Points on a hilly landscape, in no order, each with its height.
A ball rolls from a point to whichever of its 2 nearest points has the largest drop for the distance, and stops where none of them is lower. Distance is the straight distance between rows; heights are no part of it.
z_316: [ 37 -49  -6  16 -10   6   8  -2   0  25 -21  17 -18   7   5  11 -13   3
  32 -12 -30]  (h 22.6)
z_505: [ 34  -3  -2  19 -11  12 -48 -15 -30  12 -45  43  10  18  -9 -16  20  12
  52 -10  -4]  (h 18.7)
z_417: [-12   5 -22  -3   8  11 -13  -1  21 -16  13 -27   1 -30  -4   1  -3  -5
 -18 -11 -12]  (h 44.0)
z_551: [-14 -38 -13  13 -20 -11  21   0   6  -7  53 -20  -9   2  36   0 -20 -37
 -20 -34  12]  (h 35.2)
z_81: [  6 -14 -39 -11 -16  40 -18 -18 -20  -5 -15   9   6   8 -23 -14 -26  -1
   3 -31  -7]  (h 55.8)
z_471: [  7   9  21  21  17 -21   7  11  19  11  14  12 -37  -2  28  34  15  -8
  12 -24  -4]  (h 19.8)
z_194: [ 28  22   6  32  36  17 -25  -6  -3 -29  26  16 -16  25   4   0   7 -26
   2  -5  24]  (h 28.6)
z_896: [-26  24 -42 -18 -32  24 -61 -15 -44  21 -38  26  22  -3 -24 -11  -7  22
  10 -22   5]  (h 37.4)
z_107: [-13 -52 -18   2 -16 -15  20   1  17  12 -10 -20   2 -31   5  -3  -6  19
   0   4 -41]  (h 10.8)
z_237: [-34  -4  28  12   7 -26  47  23   0  39  -6 -18 -25 -31  15  20  32  28
 -11  -2 -24]  (h 53.0)
z_507: [ -1  27  -5  12  14  -2 -39 -10  21 -41   2 -30   8 -28   0 -18  -7   5
  -2  30  12]  (h 37.5)
z_351: [ 43 -20   7  16  -2  -7  11  -3 -14 -24  25  30   7  37  -7 -15  -7 -19
  15  26  15]  (h 19.7)
z_587: [ -4 -13 -11 -27  -1  32  25   4 -19  35 -36  15  -9  13 -22  18 -23  -4
  -4 -58 -24]  (h 58.5)
z_342: [ 28 -12  -7  47   4  -4 -23 -13   0 -48  32 -15  -7   9   4 -24 -20 -10
  10  31  17]  (h 37.6)
z_220: [-20  29  -2 -24  24  24  25  18   4  26 -16   2 -13 -11  -7  33   4  -8
 -28 -54 -15]  (h 44.2)
z_807: [ 37 -10 -11   4   3  17 -13  -6 -17  18 -40  34  -2  14 -13  -6  20  14
  36  -8 -15]  (h 21.8)
z_720: [ 33 -10   3  20  -2 -10 -15  -7   7 -39  20 -13   9   2  -2 -24 -15   7
  12  53  23]  (h 35.4)
z_491: [  2 -23  31  25  -7 -38  17   1  10  33  15  10 -44   4  37  35  -3 -16
  14 -27  -9]  (h 12.3)
z_744: [-31 -14  13  -2   9   1  57  22  -3  38 -21 -23 -12 -22  -8  18   6  33
 -10  -3 -31]  (h 50.9)
z_842: [ 16   4   4  23   3 -14   0   5  -2 -35  56 -20   9  29  18 -11  -3 -31
   0  17  48]  (h 9.3)
z_605: [ 29 -26   0 -22 -13 -16  28   6  -2  16 -33  29  21   6 -20  -6   3  25
  23  45 -12]  (h 24.5)
z_49: [ 20  18  21   5  -1 -29  -7   7  13 -30  37 -23   3  14  21  -6   9 -11
  12  31  31]  (h 16.1)
z_625: [  7   7  30 -10  19  -1  37  24 -19  47 -40  18  -7  10 -21  18  33  26
   9  -4 -18]  (h 56.3)
z_413: [-46 -14  21   8  -6 -41  14   1  21  20  39 -25  -5 -17  54  13  19 -31
  -9 -27  20]  (h 31.2)
z_616: [-43 -41  25   1 -20 -26  56  13   1  61  -7 -10 -11 -13   5  26 -16  14
 -20 -12 -32]  (h 63.7)
z_15: [ 13  59  11  20  26  27 -70 -25 -15 -26 -22  23   0  14   7 -21   6  -6
  18   7  19]  (h 49.6)
z_770: [  1 -48 -16  27  -8 -18   7  -1   3 -21  52 -22  -9  -2  32  -8 -16 -24
  -3  -2   7]  (h 38.3)
z_751: [ -5 -28 -21 -22 -25   1   0  -6  14 -22  13 -32  24 -17 -18 -24 -32   3
 -17  21  -7]  (h 68.3)
z_577: [ 12 -37 -13  12  -3   0   7   3  11  15  -7  -3 -26 -10   8  16 -11   2
   8 -26 -41]  (h 27.5)
z_51: [ -6 -26  15   0 -10 -35  12  10  16 -12  10 -31  10 -28  10   0  23  20
   6  45 -12]  (h 27.8)
z_364: [ 22   8   2  -2  -4  11 -30 -15 -18 -12 -14  30  27  20 -13 -38 -18   7
  22  51   9]  (h 14.0)
z_312: [-23   2  16  -5  10  14  37  14   0  39 -21  -8 -18  -9  -8  29   3  13
 -12 -33 -25]  (h 48.3)
z_891: [ 26  18 -12  39  22  27 -40 -17 -12 -30   8   6  -8  19  -3 -18 -18 -20
   1  11  21]  (h 24.0)
z_663: [-24 -26 -13 -20 -24  -4  26   8  13  -5  10 -25  21 -14  -9  -4 -18   2
 -17   0 -16]  (h 67.5)
z_938: [  4  34  22   3  17 -29 -17   5  22 -33  24 -32  -2  -8  13   3  13   7
   0  42  27]  (h 20.7)
z_518: [  5 -23  -8 -24 -25  -5  10   1   1   6 -11   2  22  -9 -27 -11  -1  18
   3  40 -10]  (h 21.3)
z_368: [ 24   3  20 -22   5  -5  28   8 -12   5  -5  30 -10  34 -11   5   3 -10
  17 -15  -9]  (h 60.1)
z_467: [-18  27  16  -3  25 -17  24  17  18  16   6 -14 -24 -19   0  28  32  -6
 -23 -15  -2]  (h 31.0)
z_983: [ -2  34 -14 -22   7  14  -8   3   7 -27  22 -10  27   5 -12 -22 -28 -21
 -37   4  31]  (h 72.2)
z_927: [-16 -31  25  -1 -17 -32  44  16   0  53 -15   3 -17  -2   3  22  -2   3
   3  -5 -25]  (h 62.7)
z_367: [-46  11  -1  -5  12 -28  12  10  24   6  44 -23  -6 -21  44  27  17 -32
 -31 -31  16]  (h 36.1)
z_956: [-27 -17 -18  -6  -3 -12  -1   3  30 -13  31 -39   5 -34  17   7  -1 -12
 -27 -16 -16]  (h 46.7)
z_299: [ 27  47  10  12  43  23 -32  -1   1 -20  21  24  -3  29   5   4  13 -41
 -17 -18  29]  (h 30.4)
z_547: [ 43 -10   5  14 -11   8 -18 -18 -32 -23   6  30  16  47 -14 -35 -19  -6
  24  41  19]  (h 17.1)
z_328: [-14  -1 -10 -26  -8  12  16  -2  -6  -2 -20  -3  11 -20 -33  -3   8  23
  -8  18 -12]  (h 25.7)
z_879: [-37  -9 -34 -15 -30  39   1  -2 -35  22 -53   7  23 -17 -49   3   3  50
   2 -19  -4]  (h 31.1)
z_861: [ -1   2  50  -1  13 -37  46  30  -6  52 -21  11 -20   9  -6  24  30  19
  16   7 -15]  (h 55.4)
z_867: [ -7   9  14  -6   1 -43   5   2  20 -21  14 -24   4 -23   6  -4  26  18
   8  51  16]  (h 24.6)
z_182: [-20  32  -5 -36   8 -11   9  15  22 -16  28 -10   9  -2  -4   7   0 -14
 -30   4  17]  (h 70.5)
z_394: [ 12  56  23 -14  25   8 -32  -5  -3 -18   1  21  15  25 -13 -21  -1 -15
 -10  27  29]  (h 46.8)
z_214: [ -9 -17 -41 -19 -33  38  -2   0 -32  24 -49  27  27  -1 -37   0  -9  29
  17 -26  -7]  (h 33.6)
z_415: [ 25 -23  -6 -18 -21  16  -2  -8  -6 -11 -15  12  23  13 -12 -26 -23  11
  15  42  -3]  (h 17.4)
z_412: [ 31  -2 -12  32  10  28 -37 -19 -25 -18  -8  28 -10  29 -12 -19 -10 -14
  18  -8  14]  (h 19.4)
z_708: [ 14  13   0  22   6  17 -56 -26   0 -23 -17   1   4  -5   4 -29 -17   7
  21  32  10]  (h 52.3)
z_389: [ 35 -10 -12  29  -9  22 -41 -20 -38 -10 -28  40   7  27  -7 -23  -6   4
  31   9   3]  (h 15.6)
z_29: [ 15  43  18 -13  30  16 -13   4 -12  15 -30  34  -8  27 -17   5  38 -11
   6 -38  -5]  (h 58.2)
z_958: [  2  45 -12  20  26  19 -47 -14  18 -34   7 -30   9 -12   4 -32 -22  -9
 -20  17  17]  (h 34.0)
z_712: [ 13  46   2 -20  34  18 -10   7   7  -4  -1  23  -4  10  -4   9  12  -7
 -23 -13   9]  (h 20.0)
z_832: [ -2   5   0 -23  -4 -12  14   5  10 -16  24  -8  14   6   3 -13   1 -15
 -10  21  19]  (h 69.9)
z_590: [-40  25   4 -21  13  27  40  20  -2   5 -12 -11  -3 -24 -29  30  11   8
 -41 -39 -13]  (h 39.4)
z_801: [-36  25 -40  -6 -18  37 -37 -14 -25  10 -45   5  15 -26 -28   2  -1  23
  -1 -31  -4]  (h 39.8)
z_998: [ 42 -35  24  22  -5  -9   3  -1   4   4  -3  27 -25  19  10  19   9   4
  40  -3 -17]  (h 17.5)
z_290: [-19 -35 -21  -3 -15  17  27   1   3  17 -28 -16  15 -36 -21  14   3  34
   4   4 -39]  (h 20.2)
z_819: [ 17  24  23  -9  28  13  11  13 -26  30 -52  25  -3  26 -26  15  41  13
  15 -27 -16]  (h 57.3)
z_993: [-15   8 -36  -6 -19  49 -49 -25 -22 -12 -16  14  19   5 -18 -26 -33  -3
  -1 -13  11]  (h 54.6)
z_474: [  0   9 -13  -7  11  16   1   7  10   7  -5   6 -18 -15  -2  22  -8 -12
 -16 -43 -21]  (h 38.6)
z_31: [-14  -5  40  21  14 -24  43  25  -6  42 -22   0 -24 -11   9  25  40  40
   3  10 -31]  (h 54.4)
z_305: [-37 -20  10  -7 -15 -36  20  10  17  30  25 -19 -14 -16  34  18   1 -18
 -10 -24  -3]  (h 26.6)
z_937: [-25  20  21 -12  12 -28  20  17  17  10  27 -16  -7  -9  33  27  26 -19
 -13  -8  24]  (h 35.7)
z_611: [ 11 -10  -8 -22 -14 -15  12  -1   1 -28  23 -11  24  15  -6 -32 -23  -1
  -7  47  25]  (h 69.4)
z_395: [ 31 -17   0  20  -7 -20 -27 -15  13 -26 -12  -7   7 -12   7 -18  -4  26
  25  56  -5]  (h 33.2)
z_706: [ 14  72  23  17  40  19 -56 -10 -15 -26  -3  31  14  25  -2 -13   3  -9
  -7  11  32]  (h 48.2)
z_571: [-31 -14 -17 -10 -19  38  24  -1 -18  13 -40  -8  17 -34 -30   5  12  53
  -2 -10 -24]  (h 26.7)
z_14: [ 17 -34  26  21 -14 -43  11   2  15   3  23  -4  -8   7  38  18  23  12
  36  24   1]  (h 16.9)
z_279: [ 25 -25   2  24 -17 -25   6   0  -8 -28  40  -5   6  37   9 -13 -18 -18
   6  29  30]  (h 15.5)
z_142: [ -4 -19   9  41  -2 -19  11   7  -3 -25  59 -20 -16  16  50   9   9 -36
   9  -2  38]  (h 27.4)
z_357: [ 16  30  -1   3  18  13 -50 -18   4 -20 -26  11  -7   0   0 -12  10   8
  12  13  -2]  (h 51.1)
z_428: [ 26 -27  10 -24 -17 -14  42  13  -5  25   3  16   4  24  -3   6 -10 -10
  13   5  -7]  (h 60.9)
z_952: [ -2 -32  15 -18 -21 -26  59  16  -6  29 -11   1  -1  -1  -2   9   3  10
   4  25 -11]  (h 61.8)
z_459: [-10  50 -11 -23  23  20 -17  -1   1 -11  -6   4   5   0 -22  -9  -1   0
 -19   9  10]  (h 25.3)
z_180: [ 11  51  -2 -18  35  39 -21  -3  -8  -9   8  36   9  28 -12 -11  -6 -33
 -23 -17  22]  (h 25.6)
z_740: [ 11 -12 -19 -10 -16   7   0 -19   1 -35  25 -18  18  12 -13 -31 -38 -11
  -5  26  10]  (h 69.0)
z_197: [ -6  15  -7  -1  15  11 -19 -11  17 -15 -12 -18  -3 -33  -2  -3  11  18
 -15  17  -7]  (h 40.7)
z_439: [-26 -46   2   6 -24 -34  21   1  25   9  17 -27 -11 -24  27  13  -7   0
   0  -5 -27]  (h 19.9)
z_633: [  5 -27  48  22 -20 -52  22  10  18  45   5   7 -33  11  37  30  11   0
  27  -1  -6]  (h 4.0)
z_506: [ 29  22  19 -18  19  13   2   3 -12  10  -1  41  -3  51 -14   3  14 -30
  -1 -32   0]  (h 59.2)
z_141: [-34 -38  -4 -22 -28  -9  40  10  12  15   9 -17   9 -15   3  17 -20  -1
 -25 -22 -24]  (h 66.6)
z_163: [  4  55  10 -22  15  21 -46 -20 -23  -7 -28  28  17  14 -15 -24   8   5
   1  15  16]  (h 45.5)
z_156: [ -7  41  -5 -20   9  20 -25  -9 -20   5 -39  19   8  -3 -25 -11  22  22
  10  -1   5]  (h 44.3)
z_236: [ -1 -17 -18   7  -4  -3  11  -1  14   2  17 -12 -24 -12  21   6 -17 -20
 -10 -32 -21]  (h 32.8)
z_179: [-14  51  -4 -11  19  23 -46 -14   5 -29 -10  -8  20  -9 -14 -22 -17  -1
 -25  21  19]  (h 29.7)
z_126: [-10  11  22   7  16 -34  15  17  25  14  -2 -12 -39 -25  25  38  27   4
  -2 -14 -12]  (h 25.5)
z_746: [-34 -28   9 -13 -17  -8  44  17  14  47  -4  -6  -7  -1  -6  28 -28  -2
 -23 -43 -22]  (h 65.2)
z_872: [-17 -11 -24   2  -8  -6 -10  -3  34 -33  45 -52  19 -20  15 -15  -7 -14
 -28  -1   2]  (h 44.1)
z_978: [  6   7 -23   3  -9  25 -37 -22 -13 -19 -15   0  10  -5  -9 -34 -22   5
   7  18  -2]  (h 53.4)
z_42: [ 11 -20  -9  14  -4 -23 -13  -6  21 -20   7 -29   9 -21  21 -18   4  20
  13  36 -15]  (h 30.9)
z_995: [-12  24 -24  -9   3  32 -30  -8  -9   6 -39   7  -5 -24 -24   3  17  21
   3 -20  -4]  (h 42.4)
z_775: [-22 -35   0  33 -12 -12  22   2  -7  -3  63  -8 -12  18  46   1  -4 -51
  -1 -20  40]  (h 31.3)
z_860: [  2 -16 -20  38   4  -8 -11  -8  17 -37  50 -35   1  -6  26 -16 -10 -24
 -19  -5  18]  (h 41.1)
z_33: [ -2   4 -33 -17 -22  33 -28 -14 -34  24 -43  34   9  11 -30 -12  -1  23
  28 -31   1]  (h 35.5)
z_447: [  2 -20  14  21 -18 -39   8  -4   8 -12  39 -17 -17   5  52  13  10 -14
  18   4  12]  (h 22.2)
z_40: [  7 -28 -24 -13 -18  25   8  -6 -11  11 -18  15   0   7 -17   3 -26  -1
   6 -33 -21]  (h 56.9)
z_931: [-39  24  -5 -32   2  27  28   5   1  -2 -12  -9  13 -23 -31  14   8  23
 -33  -8  -5]  (h 32.0)
z_584: [ 23 -28  22   6 -11 -38  20   6  10  22  -1  13 -18   6  19  23  14   8
  30   9 -14]  (h 11.6)
z_99: [ -7  37 -18 -21  26   8  -3   9  15 -15  34  -8  16  -2   0   1 -11 -28
 -50 -12  27]  (h 71.4)

For each start below, name the point where the ball stops.
z_40 => z_107
z_937 => z_633
z_720 => z_842
z_417 => z_712
z_706 => z_107
z_896 => z_107
